Points, in no order, along strands that fork, close into loops and pass close to each other.
Points whose rows are less than 91.7 apart are linked; no others are. Some points are linked to none.
zubug: [-16,18,18,10,-3,22,41,34,1,-39,-10,21,34,-108,-20,18,-76,23,-48,12,15,24,-13,42]
ganif: [-3,-24,-16,35,2,33,60,-11,6,4,-11,71,6,43,-48,-14,-24,10,-62,-80,0,0,-26,-15]
bofi: [8,19,29,-69,-52,-55,11,-46,6,-8,-34,68,-47,-15,-6,65,-29,78,-5,-29,-32,28,12,-39]
sed: [-17,53,4,-60,-16,-22,-44,-82,43,-20,8,-80,-2,3,4,57,31,34,14,19,-36,-28,-1,23]
tumup: [-4,9,21,-43,-34,-50,18,-25,-9,5,-33,58,-55,19,1,37,-20,58,-4,-22,-25,21,-6,-53]
bipe: [25,0,5,52,33,18,3,10,50,49,-57,14,28,33,25,-27,15,-19,-26,-75,3,-31,34,7]
Zefo: [27,29,29,29,26,17,-14,29,34,18,-31,-13,41,-37,28,2,-24,-11,-31,-14,6,-13,37,31]
sidoz: [32,-9,-18,-34,-14,-25,-9,22,-37,18,-20,-5,11,-44,23,-62,8,-4,9,38,19,29,12,16]
rok: [17,38,0,-67,-1,-16,-28,-42,20,-29,8,-28,5,-46,13,53,-5,51,5,51,-15,4,4,28]
rugad: [15,-46,-59,-7,-52,-41,-22,17,-64,36,-9,17,-17,26,10,-83,19,-18,51,26,-13,28,11,-16]
Kipu: [-26,23,8,58,42,66,-9,14,9,2,25,-67,39,15,-20,-21,19,-46,-4,-1,0,-49,-31,16]
mapu: [16,-14,-34,32,33,46,6,46,1,16,20,-59,45,-19,-5,-55,38,-52,-20,0,23,-52,-14,43]
femum: [-21,-6,-27,-37,-19,-31,32,-15,-55,-20,10,60,-60,0,17,31,-15,49,34,36,-17,20,-12,-42]
met: [7,35,27,-7,5,14,4,31,3,-23,-9,-7,34,-89,5,31,-66,18,-34,35,7,17,4,38]
muz: [4,-53,-55,-3,-34,-30,15,16,-65,33,-11,27,-35,25,13,-59,14,-22,17,8,6,28,12,-6]
tozun: [-20,34,28,67,46,78,-21,-5,56,19,-9,-59,41,14,-22,-25,13,-39,4,-27,0,-57,-21,-1]
gud: [-50,-19,34,5,-46,-21,27,-29,1,-23,14,58,-62,39,-46,13,-31,5,24,-22,5,36,-21,-74]
vifo: [-27,-26,-33,60,-6,32,64,23,-26,-44,34,44,4,17,-49,-1,-1,-14,-12,-20,9,17,-36,2]
Lifim: [22,4,25,-30,-2,-65,-33,-7,32,31,-32,9,-25,52,33,21,23,27,3,-30,-24,-6,26,-44]
Til: [-14,-60,-36,60,-27,-4,39,14,-51,-5,13,46,-43,84,-13,7,-4,-16,16,-24,18,13,-8,9]
Dera: [-5,-56,-61,37,-14,10,58,23,-57,-3,14,42,-23,46,-11,-10,6,-23,-11,-17,17,16,-11,14]
misa: [-60,-12,37,-23,-37,-9,29,-36,-6,-46,31,63,-63,-6,-47,19,-24,9,30,-3,16,49,-28,-71]
Pidub: [-49,-9,-7,62,-4,43,35,14,-19,-65,50,25,-1,-14,-69,-8,-2,-25,4,-3,14,29,-45,-1]
Noso: [17,31,-3,-72,-18,-48,-37,-65,31,-27,-11,-33,-10,-41,14,64,22,54,11,43,-30,-7,45,33]
luzi: [-25,-9,-5,72,27,60,31,15,28,-40,42,12,38,1,-67,-26,9,-37,-11,-38,7,-17,-39,-6]
lev: [-12,-31,-30,46,-3,30,65,4,-7,-15,11,58,6,47,-43,-9,-12,-9,-36,-58,3,3,-31,-10]
vamev: [21,-34,9,-45,-15,-82,-34,-6,4,48,-32,11,-35,59,38,2,40,17,18,-23,-28,2,26,-42]
Muta: [-60,4,39,-25,-17,16,14,-29,-8,-59,48,35,-41,-38,-47,14,-16,9,25,21,15,54,-42,-50]
lepo: [30,9,19,16,25,20,-9,44,17,16,-23,-18,66,-75,17,-5,-34,-30,-41,13,12,-18,43,64]
geg: [-9,-32,3,4,-37,-47,-16,-10,-8,-18,19,20,-68,80,-1,52,1,14,61,0,-21,-3,-14,-61]
baso: [7,5,-10,39,46,55,22,44,22,-1,8,-40,57,-46,-13,-27,9,-23,-37,-3,20,-50,-22,53]
pabo: [-19,-18,-42,16,-1,16,26,25,-77,-26,37,4,-32,-5,4,2,2,-7,41,60,21,19,-13,3]
fise: [-18,49,9,-61,-32,-35,-41,-86,44,-32,-7,-61,-22,-25,-5,70,23,54,12,23,-38,-18,24,22]
duz: [-13,17,18,31,18,45,31,41,23,-31,1,-5,60,-103,-31,7,-57,5,-49,2,16,-11,-19,62]
nezol: [36,19,24,-48,2,-62,-59,-24,55,15,-24,-18,-9,27,31,41,36,35,10,-17,-27,-15,43,-18]
kugup: [-29,16,-5,33,33,55,-1,25,-33,-1,41,-79,32,3,-14,-15,19,-53,2,33,5,-33,-39,34]
Pibav: [-5,-17,-42,3,6,18,25,33,-65,-15,19,-23,-6,-30,7,-32,13,-23,12,64,27,10,-16,15]
sepi: [2,-13,-16,19,5,-11,37,10,-13,28,-37,31,-8,29,10,-21,-1,7,-49,-42,3,6,10,3]
nizek: [9,32,22,68,50,79,-16,7,72,27,-32,-43,52,-6,-3,-18,14,-32,-4,-37,5,-61,-3,22]
tused: [-17,9,-3,-47,-30,-33,38,-25,-35,-10,-14,70,-57,-8,2,36,-30,65,7,8,-19,28,-19,-46]
zazo: [21,-56,-14,-44,-30,-79,-42,-8,-7,33,-11,3,-47,64,38,1,49,3,43,-2,-28,0,17,-48]
lufil: [36,-3,-4,-76,-11,-47,6,-11,-39,-1,-21,46,1,-57,36,7,-15,42,11,48,3,37,30,17]
Rov: [-4,44,20,-28,30,28,-15,4,-11,-3,19,-71,35,-38,10,10,-16,4,-6,47,3,-11,-38,32]
fopel: [10,46,24,-28,35,20,-41,-4,5,18,11,-85,41,-14,25,4,0,-12,0,29,-1,-26,-20,31]
kog: [-14,-50,-13,53,-34,-30,12,11,-43,-1,10,33,-68,93,2,19,-7,-9,40,-11,9,9,-5,-16]
pobip: [12,58,24,-45,28,14,-52,-36,30,14,18,-85,44,1,27,28,7,0,8,19,-17,-29,-15,32]
sogor: [18,-25,-41,13,2,-8,12,37,-23,24,-11,-13,8,-4,15,-62,26,-33,-15,-5,19,4,10,12]
fef: [55,19,41,-42,18,-7,-94,-6,48,49,-8,-47,62,-20,45,7,17,-24,8,14,-20,-8,74,26]
leri: [10,37,28,-14,27,23,-15,23,1,-9,4,-47,41,-66,11,14,-39,8,-25,42,9,-2,-13,44]
fanod: [-50,9,34,14,-19,11,40,-14,16,-35,7,42,-21,-16,-43,-14,-31,4,-16,-26,21,38,-25,-47]
Levu: [-34,0,-20,6,-5,14,18,8,-54,-39,40,19,-40,-3,-7,26,-9,17,41,57,0,27,-30,-21]
bog: [25,24,8,-14,30,20,-48,17,-1,40,3,-88,36,-13,29,-41,20,-35,0,20,12,-29,0,32]
vamus: [20,20,12,68,43,49,-12,11,73,32,-47,-14,37,15,13,-21,16,-26,-9,-55,6,-48,16,5]
fura: [1,-20,-47,-54,-9,-31,-17,-25,-36,-20,31,3,-48,7,24,26,28,25,57,61,-11,-5,4,-22]
sakif: [-8,-36,-3,29,-27,-36,-10,11,-23,-2,15,16,-62,90,14,31,3,-8,49,0,-3,1,-5,-38]
lif: [26,14,23,-75,-38,-61,9,-36,-8,1,-35,74,-25,-28,9,71,-28,73,-8,-5,-37,34,38,-8]
mur: [-26,-14,-24,-15,-23,-22,14,-8,-51,-31,33,45,-61,21,4,45,-9,33,58,38,-12,16,-16,-44]
kobuk: [22,2,-11,17,31,28,-21,35,7,32,-2,-71,41,-30,14,-61,28,-45,-16,6,22,-40,8,41]
nad: [43,7,8,-42,3,-33,-36,16,-4,25,-16,-20,18,-25,36,-24,11,5,2,24,9,21,31,13]
riril: [-18,7,29,34,-7,31,48,-27,55,0,-23,58,14,-5,-43,-24,-43,5,-41,-87,18,6,-4,-20]
Kal: [36,42,51,23,29,27,-53,13,61,40,-38,-14,50,-24,39,21,-20,-26,-16,-14,-16,-18,61,14]
kiso: [-50,8,-2,37,-7,30,23,11,-33,-50,39,8,-22,-9,-36,8,-8,-2,19,30,5,32,-38,-20]
lasa: [-60,13,51,-8,-7,21,20,-22,12,-49,29,22,-25,-45,-44,-7,-23,1,-3,-1,28,49,-36,-44]
Zukit: [18,-19,-40,-7,-5,-5,14,35,-46,4,-10,-16,9,-43,14,-67,12,-22,-3,41,26,13,-1,21]
pesi: [14,-33,-22,20,7,14,41,-6,-15,35,-35,61,-6,47,-19,-18,-6,16,-77,-70,-2,0,0,9]
Zedak: [-27,4,26,49,16,46,36,-17,63,-16,-1,30,27,-11,-51,-37,-18,-16,-22,-67,22,-8,-17,-25]
ruku: [37,4,19,-74,-24,-57,6,-15,-24,14,-33,62,2,-38,32,41,-23,47,-10,22,-18,44,48,16]
nagik: [15,-45,-30,-37,-27,-58,-26,7,-31,24,4,6,-49,47,36,-12,34,-8,46,20,-13,11,12,-38]
Fimul: [10,6,-2,31,37,45,32,52,22,-15,0,-17,65,-81,-18,-9,-24,-8,-48,3,21,-39,-15,70]
togef: [-10,-31,-15,82,5,12,-8,26,-1,-7,27,-17,-16,90,-9,-4,19,-44,24,-22,19,-19,0,-6]
rul: [4,2,0,41,16,-1,18,6,26,31,-41,23,3,43,13,-20,2,-3,-36,-61,0,-16,18,-11]
mik: [-23,-13,-16,82,23,55,16,26,0,-35,48,-12,24,28,-54,-11,18,-41,5,-17,11,-21,-31,10]
nuni: [22,-10,-9,-56,-18,-36,32,2,-67,10,-33,60,-3,-62,29,-19,-31,35,-4,43,12,44,22,26]
vezab: [49,23,28,-62,5,-36,-83,-31,57,26,-5,-46,38,-10,37,38,31,6,2,16,-27,-8,75,30]
nudi: [9,-27,-37,13,3,-6,38,25,-25,23,-22,18,-1,14,14,-41,12,-15,-36,-28,13,4,6,13]
sovep: [4,54,12,-60,8,-9,-53,-62,42,-2,17,-81,26,9,22,42,22,17,10,16,-29,-30,-4,27]
Nirus: [23,-47,-44,-29,-46,-55,-49,11,-38,35,2,0,-27,37,20,-61,35,-14,62,28,-18,22,13,-32]
Kedev: [11,-26,9,-5,-11,-51,-60,-13,33,9,9,-30,-46,100,26,33,40,-8,40,-7,-28,-36,4,-57]
pebet: [8,45,8,-62,14,8,-25,-32,2,-21,23,-55,28,-48,13,39,-12,30,3,59,-10,0,-26,40]
gakub: [-30,4,22,61,27,64,22,-5,58,-26,19,6,35,-13,-61,-38,-1,-30,-15,-46,15,-19,-29,-16]
Tumur: [41,18,18,-63,-4,-59,-70,-40,53,10,-17,-34,11,-1,31,48,45,29,7,8,-30,-8,71,14]
denop: [-6,-54,-70,14,-22,-2,48,21,-79,7,7,34,-33,11,4,-37,7,-25,11,17,21,23,2,12]
befir: [0,2,-3,32,25,6,-33,22,17,27,-2,-47,-6,55,26,-23,29,-35,5,-7,7,-27,8,-23]
nedad: [-12,6,-18,7,22,36,4,27,-45,-8,31,-62,10,-14,0,-15,15,-31,4,55,15,-8,-30,22]
saf: [-42,1,30,20,-30,-9,32,-20,18,-6,-10,45,-38,41,-35,-7,-33,9,-14,-43,4,22,-14,-59]
Reti: [45,35,45,-11,32,6,-76,6,50,50,-21,-45,45,-8,48,9,8,-20,2,-4,-9,-18,56,18]
Solu: [-7,-11,8,30,-1,43,61,-21,31,1,-13,76,17,7,-56,-20,-41,14,-62,-92,9,3,-25,-12]

A piece is all that can be reached along the links. How many separate loops has the piece of each point below (a circle has one, a figure eight two, a Y none), and how many tips (points with one link)?
vamus: loops 2, tips 3
fopel: loops 2, tips 0
Zefo: loops 0, tips 2
lasa: loops 1, tips 0

A fork is a point with three links, a tip a point with one. Leave the first point through the second and follow the links. Name the first fork or tip that comes.
Lifim / vamev: geg
luzi / gakub: ganif
sepi / rul: Pibav
pobip / sovep: Rov
nuni / lufil: Levu
Nirus / nagik: lepo
Fimul / baso: fopel
Kipu / tozun: sepi
tused / tumup: nuni

Name the points in between on the shortest way along the links from the first point to the second, in order.
vezab / muz: Tumur, nezol, Lifim, vamev, zazo, nagik, Nirus, rugad
Lifim / Zefo: nezol, Tumur, vezab, fef, Reti, Kal
nedad / lufil: Pibav, pabo, Levu, mur, femum, tused, tumup, bofi, lif, ruku
fise / baso: sed, sovep, pobip, fopel, bog, kobuk, mapu
rul / Zedak: sepi, pesi, ganif, Solu, riril
Rov / Fimul: leri, met, zubug, duz
